A landscape with many peaks, sampled at points; each row gives a point and its height.
From any point a climber steps to the highest of the 2 points nearest to it. It stops when none of these is higher. Distance is the straight distance between rows; heights are no part of it.
Lebat height 45.8: [ 0.17 -0.37 -2.64 -1.66  3.97 -0.95 -3.55 -0.84  2.40  0.21 -1.29  1.08
  1.86 -2.69  0.80 -0.21 -2.57  0.95  0.10  0.62 -1.67  0.81]
Kaze height 60.7: [ 0.15 -0.23  1.86  0.79 -2.33 -0.70  1.81  1.44 -1.33  2.20  1.74 -0.64
  1.14  3.82 -1.17  0.34  1.74 -0.31  0.17  2.34 -0.52  0.98]
tevi height 73.7: [-1.16 -0.55 -1.24 -1.47 -2.07  1.81 -0.32  0.25  0.37  0.26  0.68  0.65
  1.59  1.71 -4.36  1.84 -0.08 -1.49  2.70  1.38 -1.80  0.93]
pum height 46.4: [ 0.19  0.25  0.03  1.81 -2.29  1.64  1.91 -0.48 -2.84  1.22  1.37  0.59
  1.15  1.93 -0.87  1.42  2.81  0.25  1.64 -1.17 -0.49 -0.58]
mipa height 23.7: [-0.74  0.08 -1.01 -3.48  0.98  0.93 -1.80 -1.53 -0.18 -1.58 -1.20  0.34
  1.06 -0.86  0.14  1.53 -0.30  0.60  1.63  0.51 -2.08  1.43]
kosum height 38.9: [-0.50 -1.08  0.11 -0.12 -1.76 -0.35  3.77 -2.24 -2.92  0.57 -1.12 -0.69
  0.09  2.54  2.06 -0.50  3.14 -1.62  2.52 -1.64 -3.84 -0.12]
rimu height 59.9: [ 0.04  1.34  1.22  0.92  2.01 -2.33  0.27 -0.50  2.39  2.34 -0.86 -1.93
  2.16 -1.96 -0.45 -0.84 -3.65  1.90  0.21  1.38  1.60  0.51]
kifi height 68.1: [ 0.89  1.13 -0.66  2.16  1.18  0.37 -0.93 -0.24  2.00 -0.44 -1.26 -1.54
  0.99 -2.55 -0.67 -3.32 -1.37 -0.72 -1.25  1.39  1.08 -0.88]
razeg height 71.4: [ 1.50  1.44  0.33  1.52 -2.39  0.79  2.48 -2.59  0.23  2.28  1.78 -1.08
  3.02  1.16  0.63  3.35  0.65  0.36  0.96 -1.95 -3.13 -2.01]
zed height 46.2: [-0.53 -1.49 -2.67 -2.91  3.52  0.06 -2.17 -1.94  2.77 -1.34 -1.51  3.03
 -1.33 -1.46  1.14  1.11  0.02  1.10 -0.87 -0.70 -1.52  0.01]
girot height 33.5: [-0.14 -1.54 -0.36  0.08  0.73  0.17 -0.79  0.84 -1.43 -1.48 -2.49  0.90
 -1.61  2.17  0.72 -2.54  1.21  0.51 -2.56  1.78  1.86 -1.19]
fofom height 29.6: [ 0.73  1.42  1.40 -1.89  2.15 -1.47 -0.77 -2.75  1.52 -1.07 -0.25 -1.81
 -1.13 -1.45  1.94 -0.29 -1.19  0.23  0.10  1.31 -1.41  1.98]
pifak height 46.3: [-1.49 -0.90 -0.67 -1.75 -0.30  0.88  1.95 -2.92 -3.24 -1.47 -1.11  0.33
  0.01 -0.55  1.35  1.70  2.60 -0.37  4.07 -3.40 -3.04  0.39]
Galu height 34.3: [ 0.64 -1.14 -5.12 -0.10  2.98  0.21 -3.04 -0.19  2.34 -1.06 -1.59  2.46
 -3.31 -0.86  2.18 -2.73  0.99 -0.81 -1.58 -0.72  0.14  0.27]
popir height 37.2: [ 0.63 -1.57  2.73  1.32  0.69 -2.21  3.35 -0.62 -2.10  2.84 -1.33 -1.19
  2.49  2.38  2.80 -0.76  1.96  0.89  0.24  0.16 -2.47 -0.94]
zam height 28.6: [-1.52 -2.42  1.07 -2.22 -0.14  0.44  1.00  1.18 -2.47 -2.59 -2.78  0.85
 -1.21  0.17  2.17 -2.03  3.75 -1.17 -0.45 -0.77 -0.82  1.38]
fuzi height 70.8: [-0.38 -0.45  3.06  1.84 -2.88  0.12  3.21  0.93 -3.96 -1.27  3.10 -0.30
  0.49  2.91  0.16  2.07  2.45 -1.58 -0.59 -1.56 -1.26 -3.21]
nomub height 43.1: [ 0.58 -2.03  1.95 -0.09  3.85 -2.94  0.19  1.76 -1.81 -0.76 -0.35 -0.10
 -0.60  0.01  3.39 -2.28  1.39 -0.13 -2.21  1.20 -0.51  0.95]
Vofen height 10.5: [ 0.60 -0.72  1.66 -0.03  3.76 -4.27  1.14  0.53  3.05  0.95 -0.83 -1.18
 -2.28 -0.91  1.14 -3.11 -2.30 -0.03 -0.61  2.68  1.68  0.59]
bebi height 64.9: [-0.51 -1.59 -0.58 -3.23 -4.27  1.27  1.02  1.88 -1.04 -2.14  1.69 -0.45
 -0.76  0.00 -3.81  2.39  0.29  0.00  1.69 -1.57  2.01  0.34]
laz height 39.5: [ 0.89  1.97  3.40  0.00 -2.33 -0.84  0.36  1.14  3.53 -0.97  1.79 -3.04
  0.13  0.09 -0.59 -0.17 -2.45 -0.33 -2.89  1.95  1.23 -1.57]
pev height 49.5: [-0.86  0.40 -1.03  2.35 -2.01  3.40  1.07 -0.17 -1.21  0.70  1.52  1.89
  0.49  0.20 -2.85  2.44  2.02 -0.11  1.42 -2.19  0.46 -1.03]
Tezu height 41.6: [-2.30 -1.92 -0.50  1.64  0.22  3.17 -0.07  1.95 -2.73 -1.02 -4.04  1.84
 -3.33  0.30 -0.29 -1.61  1.25  0.97 -0.29 -1.23  2.75 -0.90]
Pir height 39.2: [-0.74 -2.71 -2.81 -1.04  2.61  0.98 -0.58  0.43  1.63 -0.63 -2.84  3.82
 -3.48  0.06  2.06 -0.45  1.76  1.39 -2.00 -1.70  1.33 -0.82]
repe height 36.5: [-0.91 -1.18 -0.21 -0.46 -1.51  1.18  0.32  0.61 -1.90 -2.03 -0.83  1.01
 -2.20  2.67 -2.08 -0.55  0.73  0.31 -1.07  1.13  2.72 -1.27]
Dofi height 73.8: [ 1.37  2.22 -0.17  3.34 -0.42  0.46 -0.65  0.26 -0.18  0.00  1.42 -0.73
  1.49 -0.76 -0.92 -1.62 -0.34 -0.54 -2.40  0.94  1.44 -0.64]
fute height 68.7: [-0.17  2.26  1.95  0.29  1.12 -2.64 -0.95  0.21  0.32  2.12  1.82 -4.33
 -1.15 -0.38  0.87 -2.06 -3.59  0.75  1.73  1.75  1.09  2.24]
nuvo height 30.0: [ 1.85  2.05  2.34  2.56 -2.40 -1.35  1.56  1.80  2.79  3.43  3.10 -3.58
  2.34 -0.72 -0.28 -0.27 -1.48 -1.13  1.40  0.85 -0.13 -0.35]
bipu height 29.0: [ 0.37  0.22  3.18  1.75  0.67 -2.33  0.79 -0.03 -3.79 -1.25  1.52 -2.87
 -0.65  2.13  1.82 -2.08  0.65 -1.87 -0.40  2.16 -2.21 -0.07]
gelan height 15.7: [ 0.12 -0.27  3.44  1.28  1.74 -1.32  1.88 -0.35  2.61 -0.42 -1.73 -1.71
  0.76 -1.61  0.20 -2.40 -0.56 -0.44 -1.37  2.03 -0.04 -1.04]
Dak height 70.6: [ 1.24  2.45  0.14 -1.57 -2.50 -0.43 -0.81  0.46  1.07  0.95  4.32  2.39
 -0.40  0.46 -0.83  4.88 -0.84 -0.32 -0.38 -0.45  1.54  1.11]
kuv height 38.3: [-0.50 -1.66  2.93  0.23  2.09 -2.32  1.36  0.21 -4.19 -0.30 -0.64  0.35
 -0.36  2.29  1.93 -0.80  1.89  0.55 -0.71  1.32 -0.65  0.46]
Mesuz height 67.0: [-0.47 -0.09  5.29 -1.08  0.33 -3.65  1.99  0.75  1.20  1.35 -0.53 -4.43
  0.64 -0.32  2.13 -2.29 -1.95 -0.03  0.99  1.22 -1.38  1.87]
pel height 67.4: [ 0.20  0.44 -0.09  0.52 -1.66  0.66  0.69 -0.51 -0.28  1.49  0.70 -0.76
  1.21  2.35 -1.81 -0.12  1.55 -1.62  2.23  2.18 -2.14  1.64]
beno height 63.2: [-1.42  0.14 -0.84  0.38  0.18  3.63 -2.11  0.02 -0.26  0.48 -1.74  1.76
  3.82 -1.26 -0.92  2.09  0.07  0.84  1.73 -1.87 -2.58 -1.26]
Raz height 54.7: [-1.68 -0.82  0.86  0.49 -3.06  3.05  2.38  0.92 -4.02 -1.28 -0.40 -0.62
 -0.15 -0.99 -0.73  2.08  1.82  0.96  2.44 -5.16  1.01 -1.46]
repof height 34.7: [ 0.76  2.19  3.42  1.78 -1.08 -1.26  1.25  1.09  2.00  0.31  1.58 -4.17
  1.39 -1.65 -0.48 -1.50 -2.78 -0.85 -0.07  1.15  1.23 -0.45]
puv height 30.8: [ 0.11 -0.96  1.37 -0.22  0.60 -0.90  2.04 -1.50 -1.08  1.63 -1.71 -0.19
  1.95  0.92  1.27  0.72  2.23  1.11  1.46 -0.32 -2.58  1.02]
rised height 59.6: [ 0.23  2.24 -1.11 -2.11 -1.63  0.27 -0.76 -2.65  0.58 -2.44  1.15  0.09
 -2.08  2.37 -1.35  2.65 -2.08  1.53 -1.08  0.70  1.70 -0.75]
Pud height 32.4: [ 0.23  0.01 -4.87  0.07  1.96 -0.07 -3.11 -1.33 -0.67 -0.54 -1.78  1.76
 -1.74  0.61  0.67 -2.24 -0.31  0.07 -1.00  0.78  1.41  0.91]
rul height 37.0: [ 1.23  0.74  1.37  1.71 -0.98 -1.44  1.36 -0.22 -0.16  3.59  0.74 -2.89
  3.14  1.15  0.90  0.14  0.07  1.15  1.30  0.89 -1.31  0.75]
sazi height 53.7: [-0.05 -0.67  3.58  1.56  0.41 -2.12  1.08  0.86 -1.24  1.39  0.55 -1.08
  0.50  3.22 -0.51 -0.59  0.30  0.41 -1.25  3.55 -0.57  0.18]
lifab height 43.4: [-1.33 -0.37 -2.26  2.36 -0.45  3.02 -1.94  1.24 -2.50 -0.84 -2.40  1.94
 -2.75  1.56  0.26 -2.29  0.39  0.54 -2.26 -0.73  3.16 -1.58]
tuni height 47.4: [-1.97  0.18 -1.21  2.81 -0.36  3.78  0.08 -0.96 -1.62  0.14 -1.03  2.58
 -1.20 -0.11 -2.66  0.53  1.44  0.60  0.65 -1.39  1.24 -0.62]
Mumop height 78.3: [ 0.30 -0.85 -0.69  0.56 -4.63  2.81  1.47  2.67 -0.61  0.91  2.41  1.76
 -0.13 -1.37 -2.50  2.90  2.37 -2.74  2.45 -3.96  0.73 -1.38]
dopon height 45.3: [ 0.84 -0.59  3.69  3.10  0.02 -2.50  2.57  1.08 -1.43  3.04  0.68 -2.88
  2.68  2.18  1.28 -0.65  0.08  0.66 -0.13  1.29 -1.10 -1.57]
tesi height 20.7: [-1.01 -1.50 -2.43 -2.97  1.52  0.41 -1.67  0.03 -2.04 -0.09 -1.61  1.47
  1.84 -0.73  0.43  1.32  0.82  1.15  3.17 -1.14 -1.98  2.14]
Pivim height 79.9: [ 1.54  2.22 -1.31  2.31 -2.39  0.91 -1.13  1.88 -1.19  0.95  3.53  1.41
  0.80  0.25 -0.35  0.41  0.62 -0.94 -2.84 -0.26  2.55 -0.05]
ler height 48.6: [-1.07 -0.15 -3.44 -1.32 -1.44  2.24 -1.12 -1.80 -0.72 -2.43 -0.48  1.13
 -2.48  0.76 -2.71  1.28 -0.91  0.95  0.27 -0.99  2.28 -1.65]
tozab height 51.3: [ 0.35  0.79  1.10  2.57  1.60 -2.83 -0.63  0.81 -0.27  1.58  0.47 -1.29
  0.01  1.67 -0.29 -1.82 -3.30  1.82 -3.40  2.59  3.07 -0.92]
rakam height 64.2: [ 0.08 -0.19  2.26  0.43 -3.37  1.00  2.52  2.20 -3.13 -2.12  3.74  1.49
 -0.94  0.66 -1.04  2.53  2.11 -1.49 -1.04 -2.36  1.74 -2.69]
bon height 40.0: [-2.51 -2.57 -2.35  0.99  1.20  3.04 -0.44  2.08 -0.68 -0.49 -4.70  2.69
 -5.38 -0.91  0.10 -0.58  0.11  1.04  1.17 -3.23  2.67 -0.08]
boba height 41.2: [-0.12 -1.72  0.09 -0.94  3.10 -0.07  0.66 -0.19  1.72 -0.89 -1.66  2.57
 -1.23 -1.70  2.80 -0.35  1.99  1.85 -3.00 -0.99 -0.06  0.21]
vusal height 21.2: [-0.12 -2.62  1.51 -1.52  1.83 -1.33  1.89  1.49  2.99  0.39 -1.57  0.73
  1.39 -2.18  2.37 -1.27  2.89 -0.13 -1.36 -1.30 -2.68  1.58]
Tomit height 69.2: [ 0.20  1.17 -1.27  0.29  1.29 -2.20 -0.98  0.25  4.32  1.24 -1.84 -1.97
  0.89 -1.40 -0.83 -2.21 -5.64  0.73 -0.04  1.77  2.81 -0.17]
deko height 69.4: [-0.04  1.43 -0.72  0.20 -1.26  2.42 -1.99 -0.37  1.43  0.43  0.64  0.25
  3.58 -0.96 -1.86  2.16 -0.88  0.84 -0.14 -0.17 -1.15 -0.47]
Kimu height 50.1: [-1.90 -0.64 -0.99 -0.42 -0.73  2.56  0.99 -1.40 -3.91 -1.36 -0.89  0.17
  0.23 -1.64 -0.69  2.25  1.25  1.35  4.05 -4.24 -0.40 -0.49]
kor height 25.7: [ 3.35  2.30  0.85  1.60 -2.88 -1.76  0.91  1.59  1.50  4.43  4.60 -2.51
  2.01  0.11  1.85  1.86 -1.16 -1.34  0.77 -1.02 -0.42 -0.60]
muka height 51.5: [ 1.42  2.18  0.47 -1.49 -2.48 -0.76 -1.77  1.10  0.45 -0.71  1.86 -2.92
 -0.71  2.01  0.62 -0.52 -2.00  0.03 -1.87  2.87  1.95  0.89]
ker height 79.2: [ 0.09  1.24  3.46 -0.66 -0.24 -2.18  0.12  0.44 -0.35  1.83  1.10 -3.98
  0.48  1.26  1.32 -1.14 -1.65  1.12  0.36  2.25 -0.33  2.01]
Mekiv height 18.4: [-0.18 -0.97  3.61  0.07  1.19 -0.86  2.16 -0.42  1.57 -0.48 -2.35 -0.38
  1.58 -1.45  1.75 -1.51  1.93 -0.20 -1.26  0.51 -1.87 -0.02]
duf height 68.2: [ 0.37  2.78 -0.19 -0.62  0.45 -0.79 -2.47 -0.86  1.97  0.95  1.39 -3.11
  1.33 -1.79 -0.40  0.36 -3.96  0.67  1.19  1.51 -0.61  1.73]
zadeb height 59.8: [-0.30  1.75  2.78  2.29  2.65 -3.91  1.96  0.74 -1.46  2.21  1.66 -3.83
 -0.91 -0.71  2.12 -2.56 -3.60 -0.04  3.19  1.05  1.51  0.60]
namo height 59.2: [ 0.95  1.83 -1.04  1.35  0.12 -2.82 -1.35 -0.74  2.86  1.47 -0.02 -1.91
 -0.19  1.25 -0.68 -1.87 -5.47  1.91 -2.53  1.57  3.74 -0.85]
zas height 31.2: [-0.34 -3.10  0.07 -1.23  1.47 -0.01 -0.15  2.34 -0.57 -1.60 -2.93  1.66
 -1.99  0.75  2.73 -2.78  2.56 -0.02 -2.73  0.41  0.56 -0.22]
Nevo height 59.5: [-2.83 -1.17 -1.48  0.66  0.39  4.83 -1.91  0.63 -1.35  0.10 -1.94  2.33
  1.09 -1.79 -2.50  2.18 -0.55  0.40  3.27 -2.92 -1.45 -1.44]
dunet height 37.1: [ 0.43  0.61 -0.53  2.23  1.42 -0.68 -0.09 -0.89 -0.31  2.88 -0.53  0.00
  2.41  0.31 -0.50 -0.68  0.59  1.24  0.26  1.32 -0.64  1.22]
Rilar height 5.9: [ 0.84 -1.16 -1.55 -1.74  4.68 -3.16 -1.06  0.11  3.97  1.84  0.78  0.19
 -0.96 -2.00  1.49 -0.95 -1.87  0.32  0.73  1.08 -1.76  2.82]
tobu height 42.5: [-1.62 -1.66 -0.26  0.53 -0.82  1.97  1.66 -0.72 -1.70  0.95 -1.58  1.13
  0.81  1.14 -1.89  0.64  2.95 -0.51  3.21 -0.86 -2.12  0.11]
Vot height 69.1: [-0.10  0.34 -2.36  0.98  0.22  2.26 -2.39  0.27  1.40 -0.39 -2.84  0.28
  0.51 -0.69 -0.32 -2.36  0.37 -0.31 -1.60  1.15  0.60 -0.84]
Fov height 59.4: [-0.90 -0.11  0.92  0.92 -3.09  2.83  1.97  1.61 -2.92 -1.40  1.62  1.07
 -0.79 -0.75 -2.07  2.50  1.48  1.29  0.17 -4.01  3.10 -2.20]
gep height 36.2: [ 1.91 -0.47 -3.22  0.30  1.88 -0.73 -2.33 -0.09  2.00 -1.63 -2.64 -0.16
 -2.20 -1.32  3.01 -4.25 -0.21 -0.75 -2.39  0.40  1.38 -1.43]
fim height 40.8: [ 0.65 -0.63 -1.35  1.24  3.03 -0.60 -0.95 -0.65  1.24  2.06 -1.08  1.07
  1.39 -1.62  0.56 -1.61  1.48 -0.43  1.28  0.69 -2.57  1.66]
Loso height 81.4: [ 1.65  1.19 -0.71  0.68 -3.48  1.88  0.26  2.63 -0.72  0.46  3.18  3.94
 -0.09 -1.55 -0.71  2.78  2.62 -3.05  0.00 -2.68  1.88 -1.16]
lag height 56.6: [-3.01 -1.11 -3.38  1.49 -0.09  4.35 -2.31  0.45 -0.96  0.06 -1.60  2.79
 -1.01 -0.78 -4.48  1.49 -2.03  0.51  2.14 -2.86  1.10 -1.68]
tiso height 75.9: [ 2.60  2.52  1.86 -0.18 -2.15 -1.72  0.11  0.92  0.96  3.10  5.01  1.92
  0.67  0.21  1.68  4.16  0.00 -1.52 -0.40 -1.35  0.75  0.56]
did height 12.9: [-0.69 -0.60  4.25  0.63  2.55 -3.38  2.86  1.65  2.62  0.66 -1.36 -2.46
 -0.12 -1.64  0.44 -2.79 -3.05 -0.71  0.61  2.32  1.36 -0.29]
Puvo height 25.3: [ 0.22 -1.82  1.99 -1.27  1.12 -2.81  2.81 -0.42  1.14  2.07 -1.98 -1.20
  2.63 -0.82  3.52 -0.72  2.07  0.44  0.81 -1.48 -3.83  1.36]
bir height 54.1: [-2.70 -1.30 -5.76  1.20  0.46  3.59 -4.13 -0.55 -0.34 -0.77 -2.42  3.59
 -2.01  0.74 -3.03  0.10 -3.12 -0.15  1.04 -2.43  1.51 -2.06]
mapud height 69.3: [ 1.77  2.61  1.48  2.28 -1.63 -0.60  0.93 -0.45  0.04  2.26  4.05  0.62
  1.89  0.84 -0.20  2.92  0.62  0.69 -1.14 -0.86  0.34 -0.82]
sema height 55.0: [-0.11  1.83 -0.07 -0.67 -2.18  1.65  0.74 -2.08 -0.12 -2.22  2.96  1.02
 -1.63  0.94 -2.83  3.02  0.03 -0.16 -0.62 -0.39  1.01 -0.89]
til height 43.5: [ 1.34 -1.69 -0.60  0.51  3.88 -2.68  1.17  0.32  0.90  2.33  0.65  0.54
  0.04 -1.67  2.53 -1.85  2.53 -0.08  0.53 -0.19 -2.24  2.47]
pinu height 27.7: [-0.64 -0.95  3.30  0.03  0.26 -1.69  0.12  0.69 -2.66 -3.48  0.26 -2.04
 -0.99  1.85  0.96 -1.94  0.79 -1.99 -2.53  2.63 -1.52 -1.09]
taf height 44.7: [ 1.27  1.16 -0.03 -1.45 -0.42 -0.68 -1.61  0.71 -0.87 -2.06 -0.27 -2.89
 -0.24  0.35  1.42 -2.50 -0.54 -0.91 -1.15  2.25  0.71  1.46]
der height 59.3: [ 1.08  3.06  1.15 -1.77 -2.60 -0.23 -2.13  0.86  1.10  0.97  3.36 -3.55
  0.54  0.17  0.35  0.91 -2.52  0.27  0.44  1.49  0.05  2.46]
baf height 80.3: [ 1.21  0.82  2.64  2.08 -2.51 -0.08  3.21 -1.34 -1.58  1.00  2.55 -1.14
  1.81  2.28  1.23  2.18  1.57  0.01 -0.50 -1.38 -1.84 -2.69]
kole height 57.2: [ 0.50  1.36  4.01 -0.19 -0.36 -2.34  1.97 -0.41  1.38  1.30 -0.59 -4.57
  2.75 -1.61  1.74 -0.40 -1.79  0.43  1.78  0.10 -1.71  0.60]
Ziki height 33.8: [ 0.04  0.71  1.26 -1.65 -0.78  1.02  0.27 -1.69  0.28 -3.54 -1.03 -1.32
 -0.76 -0.22  0.36 -1.24  0.95 -1.79 -0.64  1.58 -1.79  0.60]
Sar height 52.2: [-1.24  0.76 -1.39  0.50 -1.41  3.06  0.14 -1.97  0.11 -1.16  1.74  2.35
 -0.90 -0.07 -4.75  3.16 -0.21 -0.14  1.10 -0.90  0.22 -1.30]
pere height 22.0: [ 2.59  2.97 -1.45  2.24 -1.92 -1.22 -1.44  0.69  1.08  4.07  4.66 -1.13
  3.02 -0.73  0.01  1.50 -1.95 -0.91  1.40 -0.58 -0.65  0.73]
Koso height 65.0: [ 0.29  2.66 -1.76 -2.19 -2.27  0.26 -2.04 -1.52  1.64 -0.85  3.05  1.43
 -0.81  1.16 -2.02  4.20 -3.13  1.23 -1.27 -0.38  2.02  0.24]
dunil height 67.9: [-0.08 -0.41 -1.96 -3.02 -3.79  1.61 -0.56  0.66  0.94 -2.12  1.08  0.01
 -0.64  1.83 -3.80  1.85 -0.42 -1.07  1.13  1.09  0.83  0.32]
faz height 36.9: [-1.61 -2.23  0.68 -0.41 -1.85  0.98  2.95 -0.86 -2.70 -1.77 -0.07  0.01
 -2.41  0.66 -4.24 -0.33  1.86 -0.70  2.44 -1.00  1.15 -0.02]
naza height 39.6: [ 1.95  0.59 -2.01  0.68  0.89 -1.15 -2.25 -0.08  0.16 -1.63 -0.99 -1.83
 -1.32  0.58  1.14 -4.12 -1.15 -0.90 -2.09  2.81  1.59 -0.54]
Lugad height 18.3: [ 0.73  2.77 -2.19  0.73 -0.87 -0.07 -3.65  0.25  1.53  2.27  3.73  0.12
  3.80 -0.73 -1.79  2.01 -3.50 -0.49  0.55  0.17 -1.59  0.91]
gaku height 38.8: [-0.95 -0.79 -2.05  1.89  2.80  2.47 -1.65 -0.64  0.55  0.89 -2.39  2.93
 -0.45 -1.73  0.06 -0.64  2.33 -1.02  0.94 -0.75 -2.31  0.48]
mov height 48.9: [-1.90 -1.92 -3.89 -1.59  2.74  1.94 -2.34 -1.81  0.46 -1.77 -2.28  3.80
 -2.25 -0.97 -0.79  1.08 -0.75  0.54  1.10 -1.38 -0.36 -1.13]
vana height 39.7: [-1.51 -1.79  0.49  0.59 -0.62  1.67  2.02 -0.27 -2.13 -0.32 -1.39  1.37
 -1.10  2.00 -2.53 -0.87  2.59 -0.69  0.88  1.02  0.14  0.38]
divu height 31.0: [ 0.03 -0.67  2.78 -0.33  1.33 -0.98  1.11 -0.75  0.12 -2.99 -0.86 -0.89
 -1.69  0.16  1.38 -2.81  1.88 -2.65 -2.30  1.84 -2.00  0.10]
Baga height 51.8: [ 0.39  0.40 -0.11 -0.38  3.35 -1.91 -0.96 -0.59  2.66  1.35 -1.35 -0.89
  2.90 -3.81  0.56 -0.25 -2.91  0.98  1.77  0.08 -1.16  1.00]
Tufus height 26.0: [-1.22 -1.86 -1.69 -3.20 -0.58  1.69 -0.34  0.42 -2.03 -3.06 -2.49  0.50
 -1.39 -0.54  0.43 -1.00  2.09 -0.57  1.33 -0.24  0.29  1.61]
kav height 41.7: [ 0.95 -1.69 -3.30 -0.85  4.15 -1.21 -2.04  1.00  3.48  0.40 -0.92  1.64
  0.07 -3.24  1.91 -1.41 -0.16  0.92 -1.44 -0.78 -0.48  1.02]
teda height 45.4: [ 0.82  1.58  0.95 -0.95 -3.25  0.75 -0.45  0.85  1.19 -0.90  2.24 -1.25
  0.65  1.32 -1.10  1.26 -0.78 -0.08 -2.09  1.54  1.10 -0.01]
zer height 74.5: [-0.49 -0.11 -1.67  0.08 -2.12  2.61 -1.39  1.17  0.37  0.09 -1.25  0.30
  1.17  0.95 -2.52 -0.22  0.98 -0.44 -0.56  1.36  0.79 -0.01]
pep height 45.2: [-1.46 -0.07 -2.11  2.56 -1.88  3.84 -0.69  1.43 -2.25 -0.96 -0.53  1.94
 -2.73  0.82 -2.51 -0.18  0.32  0.32 -0.99 -1.54  3.73 -1.64]
Baz height 37.5: [-1.24  0.47  2.23 -2.54 -2.55  1.29  1.78 -1.74 -0.22 -3.20 -0.53 -0.73
  0.14  0.73 -1.41  0.98  1.36 -0.50 -0.13  0.24 -1.25  0.41]
nal height 42.9: [-0.13 -1.53 -1.16 -1.35 -0.08 -0.18  2.41 -2.43 -1.28  0.69 -1.79  0.32
  1.11  0.09  3.20  0.45  2.69 -1.51  3.05 -3.19 -5.28  0.29]
dod height 48.5: [ 0.47  1.20  3.44  0.48 -0.97 -0.04  1.79 -1.41  1.55  0.05 -1.18 -2.69
  4.00 -1.65  0.62  0.42  0.36  0.53  0.00 -0.69 -2.37 -0.62]
Sona height 35.7: [ 0.97 -0.84  0.29 -0.46  4.71 -3.17  0.19 -1.33  2.14  0.04 -0.29  1.39
 -2.46 -0.56  2.47 -1.38 -0.68  1.94 -3.14  0.91  0.97  0.23]
Vusab height 84.6: [ 1.01  1.59 -2.51  0.69 -3.26  1.77 -1.57  2.15  0.56 -0.03  2.89  3.89
 -0.82 -0.41 -1.62  1.82  0.41 -2.39 -2.62 -1.66  3.33 -0.99]
Bido height 33.7: [ 0.51  0.19  2.51  0.64 -1.22 -1.52  2.66 -1.39 -3.23  0.31  0.95 -2.22
  0.30  3.19  1.79 -0.82  1.91 -1.71  0.85  0.64 -3.15  0.17]
nube height 32.8: [ 0.50  0.29  1.27 -0.79  2.60 -1.73 -0.35 -1.82  0.33 -1.28 -0.75 -0.34
 -2.18  0.38  1.61 -0.90 -0.55  0.84 -1.76  2.15  0.39  0.53]
bave height 42.4: [ 0.24  1.32  3.54  0.58 -2.38  1.11  1.93 -1.06  0.72 -1.36  0.43 -1.51
  1.79  0.48 -0.57  0.83  1.41 -0.65 -1.24  0.41 -1.81 -0.95]
bav height 45.7: [ 0.33  0.36 -2.91 -1.23 -3.29  1.52 -0.16 -0.15 -0.13 -2.39  2.34  1.86
 -3.20  0.26 -3.53  2.77 -1.07 -0.20 -0.18 -2.37  3.96 -2.12]
Dafor height 8.2: [ 0.97 -0.56 -1.12 -1.27  3.03 -3.14 -1.54 -1.02  3.80  1.58 -0.95 -0.99
 -2.35 -0.02  0.92 -2.57 -3.04  0.38 -0.12  2.69  0.41  1.58]
Vad height 80.2: [-1.25 -1.08 -3.48 -1.27 -1.68  3.09 -2.80  1.00  0.56 -0.03 -1.14  1.38
  1.26  0.92 -3.76  0.69 -1.15 -0.36  1.33  1.05 -0.41 -0.74]
rorub height 77.6: [ 0.28  1.64 -0.79 -1.64 -0.38  0.76 -2.63 -0.99  2.41 -0.78 -0.32 -1.36
  2.55 -0.92 -1.07  0.98 -2.65  0.41  0.01  1.66 -1.14  0.13]
Zamu height 26.5: [ 0.35  0.79 -0.06 -2.52  1.96 -0.35 -1.15 -2.82  0.16 -2.12 -0.15 -0.78
  0.03 -2.00  1.72  0.77  0.61 -1.02  1.72 -0.15 -3.70  2.30]
dozo height 58.8: [ 0.68  0.55  0.13 -3.25 -4.41  0.20  0.72  2.39 -1.55 -0.73  3.37  0.37
  0.71  0.63 -0.97  3.74  1.17  0.10  0.90 -1.15  2.05  0.92]
Pape height 48.4: [-0.21 -0.42  1.81  1.98  1.51 -1.58  0.01  0.42 -1.04  0.97 -0.39  0.62
 -0.19  2.79 -1.07 -0.96 -0.59  1.58 -3.20  3.25  1.69 -0.83]
Ragel height 52.8: [ 0.21  0.48  3.57  1.29  3.47 -4.11  1.44 -0.02 -0.84  0.83  0.66 -2.66
 -0.22 -1.05  2.49 -1.64 -1.90  0.84  0.55  1.18  0.20  0.56]
Zovo height 53.6: [ 1.57  0.50  0.86 -1.49 -3.16 -1.07  0.40  3.34 -2.59 -0.54  4.03  1.93
 -0.43  0.56  0.27  3.28  1.10 -0.86 -1.16 -0.82  3.38 -0.15]
dibo height 47.5: [ 1.24 -0.98  1.26  0.78  4.69 -4.39  1.00  1.30 -0.37  1.66  0.75 -0.79
 -0.18 -1.77  3.36 -2.24 -0.13  0.79 -0.37  0.85  0.37  1.56]
mogu height 23.8: [-1.20 -2.72 -3.28 -4.12  1.51  1.40 -2.18  1.37 -0.66 -1.82 -2.33  1.80
 -0.88 -1.48  1.24 -0.02  1.49  0.18  1.22 -0.91 -0.54  1.79]
Gezup height 38.0: [-1.64 -1.37 -2.22  1.21  2.80  2.83 -1.00 -0.01  0.50  0.35 -3.15  4.16
 -2.26 -1.52  0.69 -0.40  1.55  0.50 -1.00 -1.52  0.35  0.02]
Dired height 43.7: [-0.46 -1.78 -0.73 -2.74  3.17 -0.01 -0.05 -0.83  1.67 -1.15 -0.98  2.07
 -0.22 -2.25  2.25  1.16  1.84  1.15 -0.45 -1.71 -1.96  1.67]
guduf height 51.6: [-1.54 -0.60 -5.49 -0.42  0.01  1.93 -2.62 -2.60  0.29 -2.25 -2.68  2.51
 -2.82  1.24 -1.65  0.14 -1.69  0.64  0.92 -1.91  1.69 -2.68]
Dodib height 38.6: [ 0.92 -0.45 -2.13 -0.52  3.50 -1.66 -1.38 -1.04  2.39  0.34 -2.31  1.31
 -0.39 -1.78  1.72 -1.34 -1.38  2.02 -2.73  0.15  1.67  0.09]

For each start below, name the point where the climber stops.
mipa => Tomit
bipu => baf
boba => rorub
tesi => pev
pinu => ker
dunet => ker
Dafor => dopon
gaku => ker
ler => rorub
